A landscape with many valleys, sampled at points; each row gives a point and its height.
From any point a ball rolls to the lowest of the 2 points nearest to it. It stops when none of these is lower. Distance is the straight distance between rows; heights are no part of it.
nes h=136: [128 129 128 114 151 132 128 135  89 107 111  80 121 107 131 150  63  88
 157  93 153 151 109]
pel h=357: [ 78 106 111 115 166 102  92 126  98 125  98 130 147 176  86 122 138 182
 102 174 132 157 125]
zifi h=289: [193 129 139 117 122 135 109 104  84 129 130 144  82  44 158 155  94  67
 157 111 133 163 104]
pokoz h=329: [191 106 135 121 101 118  76  89 136 155 146 195  89  64 146 148 155 124
  98 168 119 145  99]
mesed h=294: [ 82 190 135 128  83 151 157 142 164 137 163 114 176 109  85  91 140 194
  95 109 101  95 121]
gipe h=196: [125  99 139 102 151 122 117 116  92 139 109 160 121 124 169 156 135 131
 131 135 124 164 127]
Tipus h=251: [110 124 135  92 151 129 105 134 106 122 126 154 129 110 123 133 133 113
 133 131 129 143 125]
fivu h=610: [110 163 160 139  93 145 141 143 107  81 167 109 143  96  78  86 136 176
 125 137 143 148 103]
Vez h=659: [ 91 157 167  97 153 132 146 190 108  54 169  84 135 127  59  99 118 153
 161 106 162 146 127]
foga h=538: [101 129 142 104 115 129 111 140 120 131 139 182 148 129 124 124 181 195
  91 151 120 129 120]
bovuk h=447: [139  75 103 118 142 107  88 105  99 135 107 147 115 131 117 145 146 126
 103 183 140 170 136]
mado h=421: [108 122 135 123 103 120 104 152 139 119 142 146 145 109  45 121 191 190
  78 190 122 141 111]
Nim h=240: [159 125 134 143  76 125 125  64 104 141 114 176 114 108 158 141 138 173
  86 160 106 153  85]
ror h=344: [191 117 115 165  71 124 156 109 177 144 138 156 101 136 144 130 161  80
 113 172 122 116 186]
Fas h=355: [152 144 148 130 135 150 156 170 141  77 163 129 120 109 132 102 113  85
 163  89 138 133 177]
togu h=222: [103 137 158 123 139 128 153 140  66  81 108  82 147 139 132 112  71 180
 138  86 162 143  89]
Tufu h=296: [131 110 125 142 150 129 176 127 145 155 111 132 111 199 209 146 133  86
 179  94 127  79 169]
tel h=247: [151 109 136 168 119 150 204 147 142 107 127  96 125 181 186 123  77 108
 150 105 142 106 173]
tuso h=276: [146 108 125 169 129 123 184 114 141 148 105 118 122 193 214 137 104 115
 144 119 140 105 170]
Fopoz h=585: [122 149 151 143  96 133 147 140 117  98 144 135 163 135 104 109 134 190
  96 147 122 144 106]
gikog h=431: [125 128 113 159 110 122 154 145 196 133 139 132 140 176 107 114 159 107
 123 132 107  93 175]
bap h=312: [148 119 133 122 133 122 127 142 140 106 146 139 124 104 129 119 134  94
 144 130 146 134 159]
Dab h=709: [131  81 119 130 174 110 162 117  87 138  85  89 116 182 211 147  75 107
 160 106 169 132 139]
toton h=510: [ 91 112 142 125 115 127 109 140 125 119 134 189 134 177 143 129 201 199
  81 175 110 118 159]
zada h=278: [ 77 174 148 120 125 143 135 144 107 105 153 108 166 109 111 116 115 206
 123  97 119 140  76]
dapud h=131: [134 123 123 140 134 124 140 111 115 128  95  83 143 143 146 123  89 122
 139 124 154 125 112]
gir h=503: [ 79 143 133  81 146 119  79 135  89 132 133 135 141  80  73 144 153 171
 123 133 122 163  58]
bir h=327: [127 153 137 149 111 133 160 104 138 146 126 114 140 118 142 127 105 126
 121  93 110 105 109]
Fomar h=300: [ 94 184 107 133 100 144 140 118 176 168 146  99 184  92  83 107 114 164
  89 105  80  82  98]
bibo h=704: [121  93 136 115 190 104 143 143  70 101  91  96 111 185 182 146  56 129
 160 115 176 153 147]
fise h=467: [ 80 102 129 135 125 123 136 169 181 116 136 145 151 211 123 107 168 151
 118 143 114  89 189]
fet h=382: [181 102 115 119 139 143 136 146 170 109 148 142  85 110 137 138 126  35
 182 103 140 115 190]
zok h=217: [136 111  89 130 132 103  98  91 171 201  96 144 118 163 116 146 169 106
 111 162 107  98 129]
vuze h=328: [134 138 115 148  84 122 115  92 170 171 115 151 146 118  79 136 168 160
  63 160  78  97 114]
pemeb h=302: [ 77 112 138 107 176 115 108 117  59 127  89 168 139 159 161 143 138 205
 115 151 133 160 103]
vudo h=181: [120 127 148 136 156 123 146 145  52  82  96  61 122 126 143 138  47 131
 159  85 169 159 105]
Buro h=167: [166 113  93 150  94 117 122  83 166 179 108 142 115 139 133 136 153  94
  98 167 117 113 132]
Rilu h=473: [148  91  99  98 161 110  46 108 113 151 120 176 100  95 107 147 153 104
 121 198 137 181 122]
pepa h=295: [117 134 131 140 146 130 166 127 155 181 118 114 132 163 197 140 132  94
 164  78  98  61 140]
Vagat h=403: [181 124 142 112 110 132  94 128 130 125 144 198 100  69 148 147 179  94
 119 147 119 134 133]
dolim h=259: [108 102 148 103 159 121 109 121  52 106 113 138 114 138 169 148 119 168
 134 149 147 182  99]
Perur h=319: [143 153 134 152 105 148 165 144 108  78 144  86 139 115 126 109  77 136
 132 100 149 138 118]
mumoz h=484: [ 80 110 151 151 107 134 142 160 164 125 135 182 147 192 138 103 177 189
  88 154 106 102 180]
Fel h=367: [138 165 105 144  96 138 143 103 155 133 148  71 159  89  58  94  91 149
  99 132 107 123 100]
mik h=635: [105 159 163 111 122 143 144 177  93  63 171 120 126 113  81 105 145 170
 147 134 181 154 113]
Kivu h=493: [161  99 113 103 143 120  72 117 117 123 120 152 102  85 117 148 121  75
 139 160 138 178 124]
nis h=239: [185 124 125 139  73 122  94  72 127 157 120 176 104  63 156 152 126 142
  93 151 104 142  66]
ronur h=204: [156 110 159 137 129 148 157 175 124  73 146 166 102 131 194 129 138  94
 166 103 128 148 180]
vatu h=132: [121 125 173 117 146 146 145 167 116  89 144 151 123 146 168 132 137 118
 150  94 142 131 154]
teki h=110: [155 110 115 119 131 109  76  87 110 158 107 160 120  86 127 163 131 117
 110 142 108 152  82]
dagaz h=455: [143  83 114 148 135 123 124 128 137 116 124 130 117 182 112 119 139 146
 101 189 154 149 180]
Nof h=290: [ 84 138 121 140 156 124 152 125 136 171  96 118 141 189 183 139 120 141
 152  76  99  63 118]
kevu h=306: [157 131 135 162 110 134 161 113 139 134 112 132 120 139 186 128 110 107
 126 112 121 107 144]
rivo h=392: [181 107 124 142 124 146 153 155 194 121 166 141  98 150 149 117 146  51
 176 119 133 101 207]
viza h=238: [126 122  64 134 144 101  97 100 200 193 113 120 116 159  80 135 184  75
 124 155 105  87 142]
mina h=208: [126 112 149 134 147 147 172 163 126  98 130 119 141 184 179 118 106 129
 151 104 143 106 170]
Zopal h=372: [181 139 148 109 109 140  95 135 126 110 180 170  83  40 145 142 145  70
 147 125 133 154 128]
mefez h=358: [103 141 104 133 104 123 107 130 166 144 128 137 157 108  47 113 177 180
  82 164 100 107 106]
Vunug h=223: [156 125  97 149 105 123 111  96 186 159 124 127 123 115  83 118 156 102
 106 153 111 108 142]
fanaf h=210: [ 98 121 145 142 130 135 166 138  77 112  89 101 154 189 186 118  85 178
 122 101 145 125 105]
Vite h=411: [141 138 124 142 118 147 143 150 195 125 167 137 127 138 129 125 152  82
 143 110 116  92 183]
Rami h=256: [ 79 166 159 103 154 130 123 151  65  94 126  94 144 109 101 119 108 187
 145 100 148 144  72]
zenat h=330: [ 66 128 131 105 157 114 107 148  86 125 106 156 156 166 116 139 161 219
 105 170 130 137 102]
Vonet h=309: [187 143 135 120 106 133  96  82 106 134 159 162  87  17 148 158 109  94
 125 109 116 151  77]
potur h=248: [178 125 157 111 129 144 138 152 115  84 153 160  88  90 185 151 119  58
 173  99 153 156 162]
Mikek h=674: [ 81 129 144 102 163 122 128 177 101  74 121  81 142 145  82 113 106 142
 156 114 168 139 115]
Robim h=339: [146 148 117 184  87 133 188  94 140 140 112  74 155 136 138 128  90 139
 107 114 126 109 121]
fiton h=285: [ 86 150 116 114 158 139 154 133 146 159 120  89 154 155 145 118 100 113
 146  64 113  67 118]
Seba h=99: [145 116 115 107 149 130 106 115 101 141 117 106 123 101 127 152  91  60
 162 106 141 139 129]
Babil h=270: [156 110  77 159 119 119 140 117 183 173 110  85 104 177 115 118 144  65
 135 147 130  96 166]
lik h=307: [108 168 126 142  93 134 130  98 154 164 132 135 159 106 104 115 146 164
  73 116  80  95 103]
gesi h=696: [113  90 146  94 185 107 117 153  67  76 104 110 104 175 144 127  80 126
 168 141 189 173 169]
fekir h=273: [ 89 169 105  97 155 136 108 131 177 149 157  96 148  90  49 118 125 113
 125 104 102  97 117]
sul h=137: [144 126 130 115 131 123 104  82  99 164 113 182 115 105 175 148 136 122
 129 118 108 130  93]
gul h=288: [ 68 188 149 141 104 146 161 144 126 124 170 120 180  95 113 102 127 215
 102  80  97  91  77]
memor h=37: [148 111 112 159 114 125 128  85 106 153  98 115 128 143 152 141 107 126
 119 149 123 135 116]
fomus h=291: [201  98  82 187  96 114 139 113 179 161 118 110  94 164 130 120 153  58
 123 171 132 123 193]
nuvi h=130: [157 114 126 156  91 120 127  61  93 174 101 148 140 139 179 148 102 164
 102 139 111 152  83]
Mekuz h=449: [106 116 108 149 128 122 137 165 200 127 133  97 140 219  91  94 144 120
 121 152 121  91 202]
Vuba h=340: [184 148 165 101  97 146 117 117 105 105 173 173  82  15 140 139 136 108
 146 105 131 170  91]
mava h=183: [100 141 129 133 138 120 145 121  96 124  98 105 158 152 149 136 110 165
 128 106 127 127 101]
misid h=62: [148 144 116 117 128 120 115  92 101 152 113 117 129  82 145 148  99  92
 141  80 121 136  85]
Masob h=404: [117  96 107 107 139 103  87 132 119 131 120 145 129 148  84 117 147 158
  90 197 152 175 135]
reg h=373: [141 113 123 111 151 147 139 169 148  92 156 106 100 120 132 125 105  48
 192  82 148 115 182]
Buru h=351: [133 142 105 177  89 132 154  98 162 138 113  46 151 126  90 104  86 125
 109 128 128 111 111]
ramob h=269: [115 158 164 140 106 140 158 144  88  69 134  66 147 115 106 103  72 179
 144 115 158 160  82]
rupag h=282: [ 73 183 112 116 150 136 140 126 167 180 146  97 162 127 119 110 118 131
 135  59  95  58 128]
limep h=685: [ 76 119 147  97 180 107 111 169  86  85  95  86 116 174 102 117  84 143
 161 138 175 153 145]
Genit h=480: [ 99 123 123 107 142 125  86 146 106 128 118 135 151 108  64 124 167 177
 106 171 122 159  87]
pige h=279: [ 64 188  96  99 163 129 132 143 192 170 167 105 158 112  66 104 129 110
 140  81  89  64 132]
Panot h=410: [148  93 124 153  96 135 139 134 163 127 129 145 115 155 128 117 153 117
 112 174 133 131 183]
Leme h=18: [126 134 115 119 152 131  97  95 123 168  98 120 132  89 122 156 126 113
 121 119 112 131  95]
kez h=253: [151 127  83 142 132 112 124 116 204 183 127 128 106 165 128 125 179  73
 138 137 107  79 160]
gomib h=271: [194 109 144 100 131 130 101 142  91  90 148 156  72  66 166 154 113  36
 162 106 154 168 128]
bipe h=511: [144  93 134  81 171 122  87 164 109 106 130 153  95 104  93 141 146  69
 156 164 150 173 146]
sif h=257: [131 147 102 124 139 134  94 114 165 150 135 113 124  89  68 124 145  89
 122 126  98 119 118]
ziper h=559: [ 87 156 168 130  95 134 143 150 114 113 152 168 159 136 137 123 176 224
  92 142 113 128 101]

For each start below, name the point where the ball stops.
Panot => Buro
pepa => Buro
Zopal => vatu

Call two points neighbours if one is among the 2 nearest of the other. Go from one point of each pair to the other, from neighbour to neighbour, staying as low as possible. Name the highest point that can't be avoided.
Buro and Leme => Fel
memor and Leme => togu
Leme and nis => Nim
vatu and Buro => Tufu
